A landscape with many peaks, sampled at points; each row gives a point and its height.
From any point a climber steps to the highest of the 2 points nearest to it. It stops when none of these is higher. Distance is the straight distance between rows; heights are no part of it.
j_428: [104 135 144 161 117  92 167 150 157 103 127 138 160 108 144 140 148 110
  86 123 120 108 121 155 129 127 130 131 105 143 160 120  92 137  87 146
 109  75  81 134 171 117 120 116 100 136 131 180  88 154 122  91 167 119
  41]  height 2.65
j_560: [137 153 111 144 153 135 107  72  90 147 152 112 112 134 153 139 181 122
 169 121  73 212 114 106 150 146 111 108 129 100  90 180 148  79 146 133
 129 184 169 126 120  52 117 173 123  91 162  80 166 118 106 152  72 187
 199]  height 4.01
j_894: [149  99  87 166 107 123  75  99 140 136 108 145 125 143 149  90 144 108
 188 110 127  69 142 127 160 102 118 133 151  93 148 162 132  97 179 170
 158 129 226 194  68 100  94 136  91 112 131 128 138 121 130 152 131 138
 155]  height 2.89
j_411: [ 92 147  81 103 129 149 112 129 125 140 161 107 114 134 161 167 131 160
 150 144 100 167 141  73 109 193 137 125 108 158  94 129 182 128 136  99
 120 149 116 135 134 163 129 183 134 149  92 110 162  95 117 105 126 149
 186]  height 4.43
j_460: [112 107 148 142  79  95 162 122 140 105  92 156 132 131 136 166 159 144
  90 120 199 132 110  92 146 119 108 116 101 171 153 119  70 110 136 148
  92  83 104 142 124  88 113 113  96 107 135 139 124 193 111 136 174 112
 114]  height 3.98
j_514: [156 114 102 136 119 102 138 120 119 136 145 123 138 150 122 164 131 126
 105 143 144  88 131 102 148 147 141 146 120 171 117 122 110 135 119 143
 134  88 106 143 126 127 140 172  95 133  97 161 117 127  91 118 204 118
  92]  height 1.22
j_452: [149 118 122  93 151 137  73  80 121 130 131 163 142 102 100 106 159  97
 158 101 100 100 121 133 149  50 123 138 150  65 172 141 139 103 138 181
 125 144 184 141 131 132 105 132 117 149 131 148 155 106 110 165 155 151
 154]  height 2.39
j_586: [125 120 167 187 100 105 130 133 158 104 121 131 184 122 118  97 138  93
 110 121 135  73 112 193 137  74 127 133 139 116 154 140  57 125 109 163
 104  64 112 167 157 108 109  77  96 139 145 212  83 166 142 100 175  94
  34]  height 2.35
j_874: [ 95 133  76 113 133 150 131 161 118 126 164 106 148 133 150 155 113 175
 133 143 130 131 134  85 110 171 165 134 109 179  86 105 176 143 136  86
 143 145 100 161 131 166 146 165 126 146  84 133 150  96 125  97 169 107
 156]  height 3.74
j_732: [146 137  71 103 126 109 167 120 111 128 148 124 111  77 133 135 177  84
 138 138 128 136 116 121 137 124 113 139 113 153 123 137 122 130 109 115
 127 106  54 116 142 147 137 170  57 169 109 163 136 128  90 132 170 139
 117]  height 1.80
j_380: [107 114 138 150 102 105 125 125 129 157 115 100 113 136 181 136 135 109
 143 151 102 157 117  79 110 145 147 121 123 139 124 131 145 112 153 122
  86 143 133 114 178 140 120 211 107 188 112 103 161 147  99 138  96 188
 177]  height 4.42
j_619: [152 119 118 100 116 169 121 196 155 101 114 119 120  97  81 102  50  99
 159 142 180  62 146 124 113 115 117 169 106 152 105 144 124 152 121  72
 194 106  83 116  64 148 159  78 115 136  77 137 123 117 165 133 172  89
  85]  height 5.26
j_62: [123 155  92 131 149 124 129  85  98 151 160 111  96 144 167 131 165 133
 151 119  77 187 129 127 153 159 107 116 136 114  95 156 151 109 133 118
 149 155 166 140 122 103 126 154 140  56 156  95 129  95 127 119  53 172
 174]  height 3.55
j_304: [184 119 151 118 159 130 126 136 110 165 162 119 138 148 112 106 119 122
 119 116 123 120 120 176 130 116 139 122 160 109 123 125 132 139 106 161
 111 142 130 121 158 115 136 125 133 134 128 171  94  78 129 153 130 115
 126]  height 1.31
j_111: [185  97 128 158 128 125 106  95  74 175 140 138 106 193  87 144 118 126
 123 151 165 107 117 132 158 124 138 145 147 102 110 143 110 115 157 164
 117 153 194 165  90 102 161 132 125  93 158 110 103 140  92 176 135 125
 120]  height 2.30
j_521: [ 94 134 135 184 103 106 153 130 117 142  91 138 112 172 133 147 127  92
  95 153 170 132 130 127 120 109 124 135 120  98 145 119  83 120 151 166
  98 131 161 113 109  84 133 118 114 103 145  65 121 213 118 158  83 156
 108]  height 6.13
j_78: [163 134 138 123 147 158 110 169 118 130 142 131 127 106  80  80 123 100
 143 123 126 132 129 180 131  81 121 141 163  90 133 145 133 161  82 139
 142 122 105  89 131 120 143  75 126 136 143 192 126  88 149 137 129  97
  78]  height 1.09
j_510: [ 88 153 154 120 180 173  98 151 168  73 136 125 162  79 101 119  83 148
 116 121 104 125 174 152 116 150 131 124 126 146 127 135 155 145  93  94
 190 118  97 121 122 133 114  92 167 103 110 129 119  86 145  90 156  78
  74]  height 6.24
j_300: [158 150 125 156 175 106 110 101  76 183 179 115 110 172  99 156 132  94
 105 171  99 148 158 149 118 145 147 170 170 110  96 164 140 122 110 152
 101 170 162 135 146  94 168 183 119 121 156 108 115 122  93 138  75 163
 115]  height 4.61
j_334: [103 118 167 100 131 153 108 164 168  64 105 136 167  93 110 102  89 160
 136 128 139 102 143 149 112 115 123 124 112 134 145 118 136 151 122 100
 163 119 111 131 126 152 119  76 166 117 102 135 112 109 161  95 166  68
  96]  height 7.25
j_872: [117 138 115 148 137 151 114 146 113 168 139 136 125 159  95 103 146 132
 135 145 161 123 136 152 134  85 136 129 152  91 144 127 130 146 132 162
 113 123 177 137 114 106 143  92 131  94 149 124 111 132 156 112 116 134
 124]  height 1.53
j_668: [130 126 129 142 126 140 148 165  96 177 163 108 121 199 115 113  92 162
 102 133 150  92 135 155 117 168 174 151 146 127  91 100 144 170 138 133
 114 123 170 154 126 140 173 112 162  97 129 128  87 100 168 100  94 125
 100]  height 3.45
j_539: [116 110 140 174  82 156  97 168  93 140  98 100  75 180 141 127  71 117
 138 150 170 130 169 107  98 169 133 165 136 136  62 138 128 143 142  78
 145 156 162 141  91  95 146 120 130  81 140  43 120 143 149 159  85 120
  97]  height 1.20
j_344: [105 159  80 128 102 130 117  78  94 153 131 133 136 148 130 149 216 104
 168 155 118 183  90  74 136  87 102 105 120  73 125 171 119  85 137 167
  67 169 156 102 119  92 125 170 106 134 148  99 207 172 102 160  89 197
 224]  height 5.03
j_803: [121 141 100 140 150 159 123 175 118 150 160 103 133 164 108 100  94 122
 123 150 120 118 179 150 130 150 159 163 169 144 100 125 160 154 112 117
 149 129 158 134 112 152 176 119 152 114 108 128 101  93 155  94 101 113
  93]  height 4.12
j_710: [107 150 105 156 103 119 129 112  97 146 132 131 149 150 130 151 212 105
 134 152 147 192 122 127 122  92 132 124 138  92 132 136 115  82 136 162
  74 128 123 125 156  92 122 145  84 152 137 129 166 183 109 132 117 169
 173]  height 5.79
j_420: [126  84 195 152 149 124  73 124 132 105 106 161 161 113  77 185 109 149
  92 140 145 138 146  88 129 116 112 117 103 117 111 153 129 105 112 138
 113 130 130 131 135  83 121 122 151 150 122 114 152 143 101 161 194 103
  80]  height 4.63
j_487: [148 134 140  82 151 144 118  92 161  50 119 145 103  77 128 132  60 136
 128  81 109 118 124 109 127 177  81 115  87 190 136 125 156 123 154  59
 201 129  99 130  85 192 101 122 177 129 114 116 122 110 144 143 167  97
 158]  height 1.10
j_938: [104 130 138 117 119  85 158 157 160 130 106 162 165  89 149  63 137  88
 128 134 102  68 110 169 118  65 121 135 123 102 212 102 107 138 120 150
 146  71 124 125 173 170  81 119  91 184 105 147  96 146 144  83 148 153
  96]  height 1.63
j_29: [128 103 112 109 130 150 143 161 130 154 116 119 118 184  60 147  71 166
 102 143 194  92 142 109 106 122 154 152 109 113 117  78 128 183 160 108
 157 141 152 109  92 180 179 111 188 112 103  86 111 153 137 127 118 111
 122]  height 1.79
j_388: [132 103 140 111 107  87 158  86 151  88 102 147 128 105 151 161 151 116
  99 131 149 135 110  89 159 128  91  98  85 142 154 118  98 108 138 136
 107  98  88 132 133 145 104 161  83 156 123 109 140 175  96 167 176 130
 141]  height 3.56
j_770: [107 132 136  96 145 156 164 161 153 113 117 146 133 110  95 100 154 160
 152 142 170 147 125 127 123  83 114 105 116 110 179 104 115 154  97 120
 129 120 106  73 122 144 139  86 153 139 123 120 161 170 171 111 105 132
 147]  height 2.46
j_851: [107 135 134  93 161 131 154 134 154 123 112 151 131 138  89 147 130 195
 108 117 146 161 141 124 121 118 137 101 115 135 169  96 129 151 114 113
 129 141 142  99 128 145 140 107 219  96 146  84 136 152 147 111 105 121
 145]  height 2.79
j_212: [144 123 151 166 131 174 107 173  98 144 135 131 143 161  61 101 109 127
 126 157 176 112 157 163 131  88 131 148 152  89 140 135 109 154 127 151
 120 127 159 130  94  90 173  65 139 117 136 126 110 131 154 132 125 121
  67]  height 1.30
j_6: [ 97 123 161  90 168 133  64  95 151  91 152 135 141  96 104 182 115 164
 112 105  60 171 134  68 114 148 109 101  94 157 131 150 166 100 121 118
 163 155 102 107 133 159 104 171 163 181  86  94 180 100 101 151 163 132
 155]  height 1.99
j_796: [146 125 126 149 108 175 125 171 139 116  94 130  98 121  93  89  96 102
 156 136 185 107 154 145 144  92 120 151 141 123 130 136 107 167 104 114
 152 137 122  96  79  95 156  43 130 103 142 127 119 135 173 141 124 110
  65]  height 1.03
j_534: [ 87 144 110 186 102  90 146 113 111 172 118 131 128 184 140 163 152 119
  95 159 138 161 117 122 125 137 147 115 124 100 138 125  90  84 157 173
  87 139 191 132 117  93 133 158 140 103 159  59 112 186 104 127  65 164
 159]  height 7.18
j_393: [106 147 118 124 161 162 121 144 150  86 164 119 155 101 131 127 132 167
 118 109 114 145 174 142 124 173 139 105 132 169 124 124 156 125 115 102
 136 126 100 151 137 139 119  98 152  90 116 169 115  77 132  77 154  98
 104]  height 5.25
j_980: [162 109 164  86 139  88 125 134 155 130 111 162 167  70 103  66 127  88
 136 114 104  36  83 187 125  53 141 127 130  89 206 113  88 138 126 150
 158  76 123 114 169 181 101 116 117 177 119 211  92 118 133 113 166 111
 103]  height 1.82
j_987: [ 92 128 108 110 126 108 103 108 139 157 152 113 147 145 176 174 134 153
 128 136  81 140 123  68 108 182 155 108 111 140 106 131 173 119 145 127
  98 145 152 138 178 163 129 229 144 175  98 105 170 103  93 123  94 167
 191]  height 5.28
j_172: [163  97 111 152  77 117  77 124 146  94 107 109 127 106 173  81  99  93
 195 109 113  53 127 125 152 143  89 132 130 147 112 165 123  90 180 127
 170 105 158 195  67 119  90 122  76 115  98 169 123  90 142 135 192  94
 133]  height 3.81
j_509: [137 129 108 100 101 138  93  55 124 104 128 115 132  79 181 108 174 142
 204  56  77 125 110 123 150 157 110 100 129 132 128 160 151  73 169 138
 124 140 152 183  99 139  64 137  89 122 127 189 154  65 123 143 165 136
 218]  height 2.85
j_764: [ 84 126 150  83 186 161  56  91 157  83 160 154 147 104  90 172  95 188
 142  94  62 122 148  83 128 163 116 113 104 128 135 141 186 106 127 111
 176 159 145 138  95 174 104 140 195 141  88 108 153  79 114 118 175  91
 163]  height 1.65
j_63: [153 114 157  60 151 119 166 112 173  83 124 139 138  80 116 153  66 132
 109 101 115 117 107 108 113 147 101 103  77 166 141 102 134 138 128  79
 172 118  58  97 127 189 135 143 166 177  87 117 119 133 117 144 187  91
 146]  height 1.14
j_203: [135 140 128 135 137 155 141 145 114 119 165 110 146 139 129 136 118 176
  97 116 129 126 150 149 138 194 158 116 135 180  80 114 129 139  94 128
 112 129  99 163 152 112 151  96 156  78 136 186  81  80 144  82 145  85
  65]  height 4.44
j_724: [129 128 165 160 110 104 154 115 121 171 104 120 104 181 142 139 121 140
  89 115 128 162 112 129 126 135 140 107 138 119 131 105 112 135 159 148
  94 148 170 110 145  98 142 120 188  80 183  81  91 175 135 137  37 164
 145]  height 6.04
j_809: [175 110 126 161  79 105 102 149 139 104  77  94 129  94 187  81  57  78
 177 110 140  34 122 154 124 144 101 142 129 158 121 137 117 131 172 103
 168 101 138 181 100 125 120 110  84 109 100 160 100  92 153 136 170  96
 109]  height 4.31
j_53: [106 127 150  90 165 156 110 129 132 124 127 167 134 133  71 158 141 206
 104 149 146 190 139 104 126 104 123  82 119  91 138 130 148 119 113 129
 137 153 147  78 115 107 159 112 196  95 134  74 168 152 138 142 105 133
 154]  height 3.11
j_878: [158 117 139  59 146  83 131 112 175  97  85 162 150  33 111  52 147  81
 150  94  74  52  99 187 134  50 110 128 126  85 233 119  93 124 133 137
 183  77 118 110 142 182  64 102 110 164 134 176 123 138 136 126 166 131
 130]  height 1.98
j_476: [117 119 163 189  78  87 110 113 112 166 130 145 153 182 155 143 185 108
 126 159 146 210 108 109 103 100 136 119 137  92 134 151 127  81 157 165
  37 153 153 144 177  85 115 156 120 172 163 137 155 185 117 151  86 172
 173]  height 4.97
j_663: [138 158 160 140 184 126 101 137  97 173 150 120 139 152  91 143 162 126
 116 158 107 199 124 155 111 111 136 126 184  89 121 133 132 117 104 159
  89 167 141 102 163  82 159 145 151 132 154 111 132 125 104 129  89 169
 121]  height 3.96
j_564: [ 95 121 138 123  93 106 161 171 145 121 124 159 171 112 136  64 164 113
 134 150 137 109  84 167 117  47 128 136 125 104 186  96  99 151 114 154
 111  63 107  97 191 163 110  83  87 198 107 174 117 146 168  91 131 134
 105]  height 1.45
j_630: [134 139  99 186 109 152 125 141 115 133 167 116 153 151 117  69 156 117
 148 125 152  89 129 184 163  84 131 142 166  88 138 142  97 130 127 171
 109  98 177 171 119 110 134  88 102  88 143 197  96 115 160  95 138 111
  91]  height 1.83
j_821: [150 129 130  74 147 112 134 104 140 165 135 131 149 116 156 101 179 121
 129  90  74 125  75 150 111 102 147 117 165 103 160 100 173 142 153 160
  86 130 150 127 202 164 101 173 133 169 126 174 138  87 104 122  95 162
 206]  height 1.81
j_572: [108  90 142 136  61 116 121 120 140 129 105 140 147 124 173 140 160 134
 139 131 125 156  95  77 113 133 117 104 110 122 127 118 128 111 158 134
  83 131 139 136 145 130  94 152 108 169 115 122 165 144 116 152 134 164
 193]  height 3.76
j_785: [144 129 135 143 129 122 171 161  76 157 159 126 101 156 101 153 139 132
  98 159 152 164 112 139 107 134 168 140 152 141  93 115 111 144  98 130
  75 149  94  88 164  99 157 138 118 133 161 124 122 150 113 140 110 120
  88]  height 0.76
j_69: [121 125 129 130 111 155 155 139 115 155 145 112 135 174 146 141  90 206
  93 115 161 124 125 156 135 178 149 124 123 160  96  70 142 165 155 101
 109 144 145 172 133 147 146 106 191  69 137 131  74 108 158  93  96  92
 140]  height 3.31
j_608: [146 106  90 135 104  88 154 128 104 135 130 109 117 121 166 174 135 111
 122 150 133 148 112  87 115 161 143 148 106 167  97 122 132 118 128 115
  97 120  87 122 144 152 141 194  69 181  94 147 149 146  90 141 179 137
 137]  height 1.52
j_694: [128 142 124  77 198 161 122 114 137 119 160 126 120 112  76 166 129 164
 115 133  97 168 142 118 111 147 133 117 135 133 118 126 162 136 100 111
 153 159  94  98 141 140 147 153 163 120 116 108 155 105 111 117 121 117
 163]  height 2.43
j_565: [104 148  68 102 152 166 153 143 127 137 169 113 131 143 112 168  90 174
  96 135 144 114 164  86 117 193 154 160 102 186  81 101 167 157 115  81
 171 136  86 129  95 200 161 166 143 132  86 106 133 112 123  83 159 100
 121]  height 3.23
j_189: [ 91 132 145 108 158 121  90 123 142  89 129 128 132  65 137 159 137 114
 138 135  66 156 149  91  87 156 110 118  99 148 122 164 160 108  90 102
 141 137  65 104 146 153 106 155 125 177  93  88 171  97  96 137 152 135
 130]  height 1.64
j_239: [106 120  94 181  63 157 112 146 100 129  93  87  84 149 197 117  81  96
 163 132 142 126 165  94 106 187 113 162 131 153  63 130 151 132 131  56
 158 138 126 159  77 101 148 113  92  98 110  63 139 123 146 123 105 112
 108]  height 1.61
j_177: [153 150  94  80 177 154 153 117 108 109 163 109 103  92  97 143 172 131
 131 133 118 172 129 121 115 138 119 127 140 140 113 147 146 137  95 113
 136 143  63  86 128 147 135 159  95 135 133 127 170 115 100 136 130 123
 132]  height 2.10
j_802: [105 135  86 141 114 129 141  89  87 162 144  90  79 161 185 163 137 151
 135 123  99 164 134  86 139 216 111 132 112 143  58 140 139  95 146  99
 139 163 158 145 102 133 138 175 131  61 155  48 144 146 112 126  33 169
 182]  height 3.01
j_618: [139 139 137 188 124 111 163 157  56 175 145 115  94 182 107 115 109  81
 125 143 156 146 132 157 113 132 164 152 159 114  98 119  92 140 111 143
 102 141 113  94 118  77 159 115  91 122 176 111 119 153 140 131  72 126
  71]  height 0.56
j_257: [123 141 104 157 127 122  84  69 104 158 162 121 110 165 149 172 170 121
 154 147  82 169 120  76 142 125 107 109 126  95  90 184 128  84 144 165
  98 177 184 132 115  76 135 189 117 126 136  81 178 145  86 159  96 183
 201]  height 4.47
j_824: [126 154 100  77 127 139 123  63 125 137 146 119 138 102 179 112 198 168
 170  86  78 141  89 136 152 124 123  84 143 106 147 127 156  90 162 166
 106 145 176 174 123 134  84 153 120 107 136 157 139  67 119 126 104 151
 223]  height 2.44
j_660: [117 140  96  97 134 176 174 169 140 154 128 115 106 137  87 107 112 153
 127 141 175 110 134 118 109 111 137 137 132 123 142 100 149 180 120 107
 144 124 126  97 102 183 160 100 157 124 112 118 132 131 160 115 111 128
 140]  height 2.12
j_182: [151 114 145 126 132 157  87 190 132 103 127 121 161 116  74 132  80 130
 134 138 164  97 145 135 117  95 132 132 120 118  94 144 127 145 104  80
 163 109  95 103 121 143 142  75 142 135  99 148 117 101 144 129 189  72
  74]  height 6.14
j_429: [118 139 124 163 150 127 132 182 145 117 170 129 159 130  81 120 132  99
  95 169 133  95 147 162 124 102 151 147 134 133 138 130  96 143  79 136
 122  70  88 126 158 136 142 120  91 156  88 173 115 124 109  79 164 109
  28]  height 2.33
j_91: [124 152 115 150 174 141 109 162 118 199 174 118 113 170  90 101  96 101
 120 156  99  83 184 169 117 123 176 180 181  99 108 130 173 152 116 126
 144 144 193 142 112 133 166 162 151 133 108  95  91  75 143 119  64 159
 107]  height 5.05
j_606: [107 155 121 159 169 109 123 134 110 207 141 115 111 179  96 125  81  71
 106 166 101  74 182 142 117 141 172 169 154  91 137 122 144 136 147 163
 145 145 212 128 108 138 166 186 137 165 120  58 131 146 108 136  70 179
 111]  height 6.27
j_623: [155 128  81  83 149 122 118  59 148 127 139 154 128 107 111 129 180 136
 136  99 118 106 114 124 175 113 103 120 137  97 155 156 133  87 138 171
 143 126 165 161 103 113 116 127 117 106 156 151 143 122 107 147 174 144
 164]  height 2.64
j_964: [155 114 100 157 116 127 108  97 114 150 116 128  97 173 125 121 132 111
 143 121 147  95 146 119 169 102 122 148 135 109 118 152 109  91 152 179
 139 144 214 166  54  91 142 134 100  89 138 125 120 139 117 177 123 131
 138]  height 2.57
j_659: [159 107 137  75 119  95 149  66 169  86  85 155  93  82 148 151 121 151
 119  85 140 111  96  96 177 130  98  85 107 141 169 118 113 104 150 141
 138 117 140 134  97 149  86 148 138 115 144 112 141 156 114 167 167 115
 171]  height 3.19
j_165: [114 121 123 126  95 152 182 188 126  98  97 117 126 124 158 103 100 134
 131 136 163 119 126 141 117 144 122 139 112 167 115 117 110 164 106  88
 120 100  74 112 122 123 147  72 127 120 120 128 100 127 180  93 130  93
  86]  height 4.06
j_3: [156 137 102  97 143 181 160 162 128 110 126 128  80 112  82  79 104 116
 163 117 163  91 141 168 146 101 106 155 143 118 140 138 117 169  97 106
 167 126  97  88  76 141 153  54 124 104 147 162 132 111 178 112 116 106
  82]  height 0.88
j_456: [127  90 163 135 122 135  98 160 141 108 128 153 164 126  94 152 107 159
 114 151 164 127 154 108 120  91 132 125 122 126 107 133 115 127 126 141
 123 118 122 128 124 119 138 106 134 139  99 141 122 122 113 150 204  97
  77]  height 5.27
j_942: [127 143 135 127 149 142 169 126 112 145 148 111 118 163 146 149 136 196
 100 124 131 159 121 140 139 177 136 121 127 166 109  97 129 144 114 123
 105 132 113 143 152 118 142 111 178  73 165 152  75 102 158  82  90 100
 124]  height 3.80
j_396: [124 127 143 142 105 131 138 115  86 122 124  94  82 132 205 127 124 131
 135 102 114 203 143 113 117 223 129 123 132 187  65 146 133 121 112  66
 115 177  76 126 134  99 100 136 122  70 168  89 116 129 138 127  60 133
 143]  height 1.62
j_80: [121  93 183 148 133 105  68 105 149  84 109 140 160  85 144 164 133 132
 111 110 115 150 139 110 130 117  97 107 115 146 134 161 129  98 114 141
 135 127 122 132 144  86  96 144 123 151 133 123 135 116 101 179 188 113
 112]  height 4.03
j_650: [128 131 174 111 166 158 107 140  95 156 141 151 131 147  58 147 156 180
 127 157 129 202 126 122 119  93 136 103 161  61 119 139 147 124 128 153
  91 154 158  91 150  79 165 111 184 118 152 109 163 143 133 145 104 145
 144]  height 3.49
j_923: [143 115 136 144 137 134  83  98 115  96 141 133 138 114 134 140 137 114
 141 116  99 158 137 132 141 142 105 114 138 125 108 161 145 107 111 140
 138 137 125 144 124  98 112 136 115 111 126 138 132  97 104 154 163 111
 119]  height 3.54
j_784: [104 136  84 140  93 139 138  88 108 128 142  86  81 142 228 134 108 123
 158 110 100 145 134  86 142 218 116 131 114 179  69 131 148 132 162  65
 147 168 130 153  85 154 115 169 116  87 136  77 129 124 135 108  63 148
 184]  height 2.55
j_492: [ 88 150 148 111 132 106 205 146 177 102 123 144 151  93 147 125 149 165
  96 110 115 121 115 151 144 134 130 102 109 164 181  75 101 145  97 137
 122  70  78 127 166 161 103 107 130 128 122 182  98 135 143  61 146 100
  77]  height 2.94
j_42: [174  94 164  68 150 107 155 121 164 117  82 139 118 128  91 157  33 149
  88 106 163  73 109 101 124 133 107 134  72 153 141  70 125 147 147  79
 181 119  93  99 112 188 140 143 198 162 101 101 115 153 130 164 164  93
 130]  height 1.32
j_524: [149 119 141  86 149 119 158 147 154 163 117 131 121 183  94 164  49 166
  81 114 165  97 122 110 108 144 139 134  95 132 119  54 145 183 156 100
 156 134 130 102 132 209 151 154 214 151  95  88 112 156 129 131 106 120
 153]  height 1.54
j_467: [123 138 121 129  86 148 154 197 144 107  87 111 126 103 136 101  59 103
 147 133 181  82 131 124  93 146 120 158  99 164 107 123 119 162 144  53
 179 105  77 115 117 135 151  74 122 125  88 121 118 120 176 113 166  89
  82]  height 4.62
j_604: [161 142 141 206 119 117 120 145 120 135 161 137 169 148  96  92 144  85
 128 135 136  95 123 189 152  63 149 160 164 101 126 149  62 124 106 181
 102  92 127 139 146  93 129  71 100 150 153 240  79 124 133 107 148 109
  51]  height 2.09
j_313: [110 137  95 140  87 166 129 105  93 107 102  89  73 124 198 115 127 121
 187 124 119 170 158 103 124 201 121 143 121 163  76 162 148 131 138  68
 154 171 110 136  76  98 121 117 103  86 143  74 139 107 135 137  85 132
 161]  height 2.08
j_687: [180  98 183 153  64  69 128 117 150 106  60 135 144 114 175 102 115 110
 132 116 165  90  85 161 135  95 118 113 126 147 143 126  80 126 147 144
 106  98 139 168 142  90 103  83 109 112 147 173  79 154 161 169 174 110
 119]  height 5.62
j_119: [122 126 100 118 124 140 141 163 157  96 136 128 164  78 106  98 148  83
 137 151 125  86 130 148 141  84 128 151 133 119 143 135 102 130  96 130
 171  79  58 128 128 153 128 106  64 165  94 195 131 124 116 110 198 107
  77]  height 2.03
j_994: [101 151 143  85 179 125  92  74 179  68 123 144 108  86 134 149  82 154
 118  60  84 120 156 103 147 179 106 103 101 157 146 139 155 109 146 101
 203 144 120 144  84 164  85 150 191 125 125 100 125  92 121 131 135 108
 165]  height 1.35
j_789: [187 121 132 177  57  94 116 146 144  95  59 117 127 108 182  65 105  76
 173 103 152  45 110 177 133 105 107 142 144 126 139 129  91 136 155 125
 135 104 157 164  77 109 116  78 100  90 132 172  95 138 170 148 143  96
 114]  height 4.89
j_982: [137 127 140 160  92 150 155 187  76 125  99 125  77 150 108  99 102 107
 137 146 192 144 157 149 121 124 144 153 138 138  98 138  96 147 100 111
 122 136  93  97 104  78 148  60  99  91 162 100 126 156 157 137  87 108
  57]  height 0.77
j_808: [119  98 172 163  74 110  97 109 117 166 102 136 154 149 181 152 163 150
 151 142 133 214  95  84 120 128 141  96 126 111 107 129 131  96 158 155
  31 163 145 148 186 104 100 144 117 162 149 147 155 158 108 171 116 176
 201]  height 4.22
j_865: [168 134 133  92 157 124 113 105 115 180 169 128 158 148 121 104 159 118
 120 121  82 108  94 171 128  83 149 134 178  87 143 107 156 128 135 182
  90 124 169 151 196 136 137 148 140 168 136 206 114  64 105 122 123 145
 143]  height 1.56
j_941: [115 171  96 173 165  76 137 113 105 195 165 109 100 190  91 167 122  62
  93 189 110 109 162 147 117 138 157 155 148  95 118 136 121 116 131 172
 130 159 191 113 108 111 158 196 112 152 142  54 129 164  83 136  51 187
 101]  height 5.42
j_983: [134 128 105  54 146 103 117  21 175  87 123 171 116  82 115 146 175 186
 129  78 119 111  93  91 189 114  95  83  94 119 186 158 114  71 146 157
 150 117 170 156  82 131  90 149 127 109 149 133 162 153 111 167 182 122
 199]  height 2.90
j_107: [160 107 188 158  84  90 149 132 131  95  75 145 135 109 160 118 116 105
 115 119 163 110  88 165 124  96 116 128 116 157 148 118  65 139 115 129
  98 104  97 106 148  78 110  61 105 126 168 151  87 175 139 142 142 101
  76]  height 5.06
j_170: [117 134 140 141 120 124 182 130 105 125 119 105  69 140 196 117 120 105
 121 103 127 181 129 146 125 193 127 134 132 181  92 118 124 158 108  89
  98 145  70 106 163 102 129 111 118  77 191 100 101 136 144 110  51 122
 118]  height 1.29
j_730: [127 131 137 122 124 141 180 143 103 153 150 134 104 122 131 115 175 136
 132 128 135 184  85 144 120 113 135 131 149 141 130  98 132 145 106 126
  76 126  75  99 189 124 138 123 114 161 153 158 142 126 145 111 107 137
 130]  height 1.01
j_179: [135  92 143 140  66 113 149 163 135  96  69 143 125 133 149 130 123 119
 118 147 205 138 107 121 129  92 121 108 102 148 154  98  80 138 125 112
  98 102 101 106 129 109 126  71 101 134 137 116 127 197 159 148 131 122
 117]  height 4.49
j_198: [106 111 179 171 102 104 139 156 141 136  71 124  96 173 127 144  80  80
 106 155 154 139 140 112  93 117 140 133 115 101 144 113 116 147 145 126
 129 125 143  74 128 109 138 136 135 159 139  39 135 209 103 151  69 170
 105]  height 5.21
j_593: [ 87 155 129 109 155 115 197 128 163 129 142 138 143 134 156 139 150 201
  84 105 116 161 120 148 132 157 145  98 118 159 158  88 130 155 110 143
 113 102 116 132 165 147 129 108 187  86 153 153  90 127 160  55  94 113
 122]  height 3.33
j_397: [158 116 121  65 146 124 103 110 158 110  99 162 140  59 117  74 148  96
 155  88  99  62 110 169 150  52 102 128 143  66 198 133 131 123 147 145
 165 109 150 130 110 161  88 116 117 146 130 171 150 101 136 163 150 142
 155]  height 2.17
j_89: [ 84 126 180 163 100 114 125 152 152 159  76 122 113 174 125 135  93 132
  94 142 147 167 129 111 122 135 145 106 123 122 135 106 116 149 160  98
 104 142 177  86 130  99 124 115 186  96 165  41 120 195 130 140  28 182
 143]  height 5.23
j_75: [100 145 122 154 178 115  94 125 122 107 181 134 175  96  99 163 163  82
  97 157  80 137 162 126 110 113 147 155 128 118 129 153 143 101  73 148
 120 119  89 128 183 130 118 170  89 188  91 177 145  96  84 113 174 126
  64]  height 0.94
j_258: [149 162  77  69 186 151 168 117 136 106 173 106 106 119  93 162  95 158
  93 113 128 147 138 112 134 189 125 138 107 174 105 106 170 150 108  85
 180 150  80 111 106 192 152 156 158 112 111 109 143 103 120 106 146 110
 149]  height 2.84
j_403: [159 110  90 144 111 144  71  93 128 108 114 129 138 100 180  80 152 105
 206 103  88  77 133 122 167 121  95 126 143 114 126 170 139  79 168 147
 150 133 174 203  90 120  80 138  76 121  93 170 151  80 122 139 175 130
 185]  height 3.32
j_570: [ 99 162 109  54 149 126 141  68 145 128 138 132 146  99 164 123 196 165
 127  90  64 149  97 122 123 124 120  92 140  99 171 105 154 111 151 149
 120 133 132 128 169 167  93 171 136 148 132 139 157  92 116 106 112 173
 222]  height 2.11
j_885: [103 149 111 150 177 124 100 155 113 114 149 120 124  89 116 159 141  95
 126 170  78 149 164 109  96 140 142 154 130 133 121 178 158 111  65 117
 151 130  84  96 163 124 126 174  74 186  85  89 177 106  79 122 145 146
  99]  height 1.28
j_686: [113 127 130 115  94 120 166 156 128 143 113 145 159 119 144 106 196 132
 120 142 152 151  75 155 116  71 133 111 132 115 179  93 120 149 138 155
  63 101  95 103 198 156 114  97 108 180 133 182 132 163 152 105 122 134
 153]  height 1.25

Call two points neighbours if one is among the 2 nearest of the other. Go from one point of each pair to the other, from neighbour to neighbour, staying as high as possible. Name the lowest point that can't be avoided.
j_942, j_987: j_732
j_987, j_710: j_572
j_182, j_6: j_487
j_606, j_942: j_69

For each start below, name the point where the climber stops.
j_212: j_942
j_397: j_687
j_514: j_987
j_75: j_942
j_3: j_687
j_29: j_606
j_396: j_710
j_730: j_687

Two climbers start at each pair of points below. Name the first point that both come to, or write none.
j_785, j_111: j_687
j_239, j_964: none
j_894, j_824: j_403
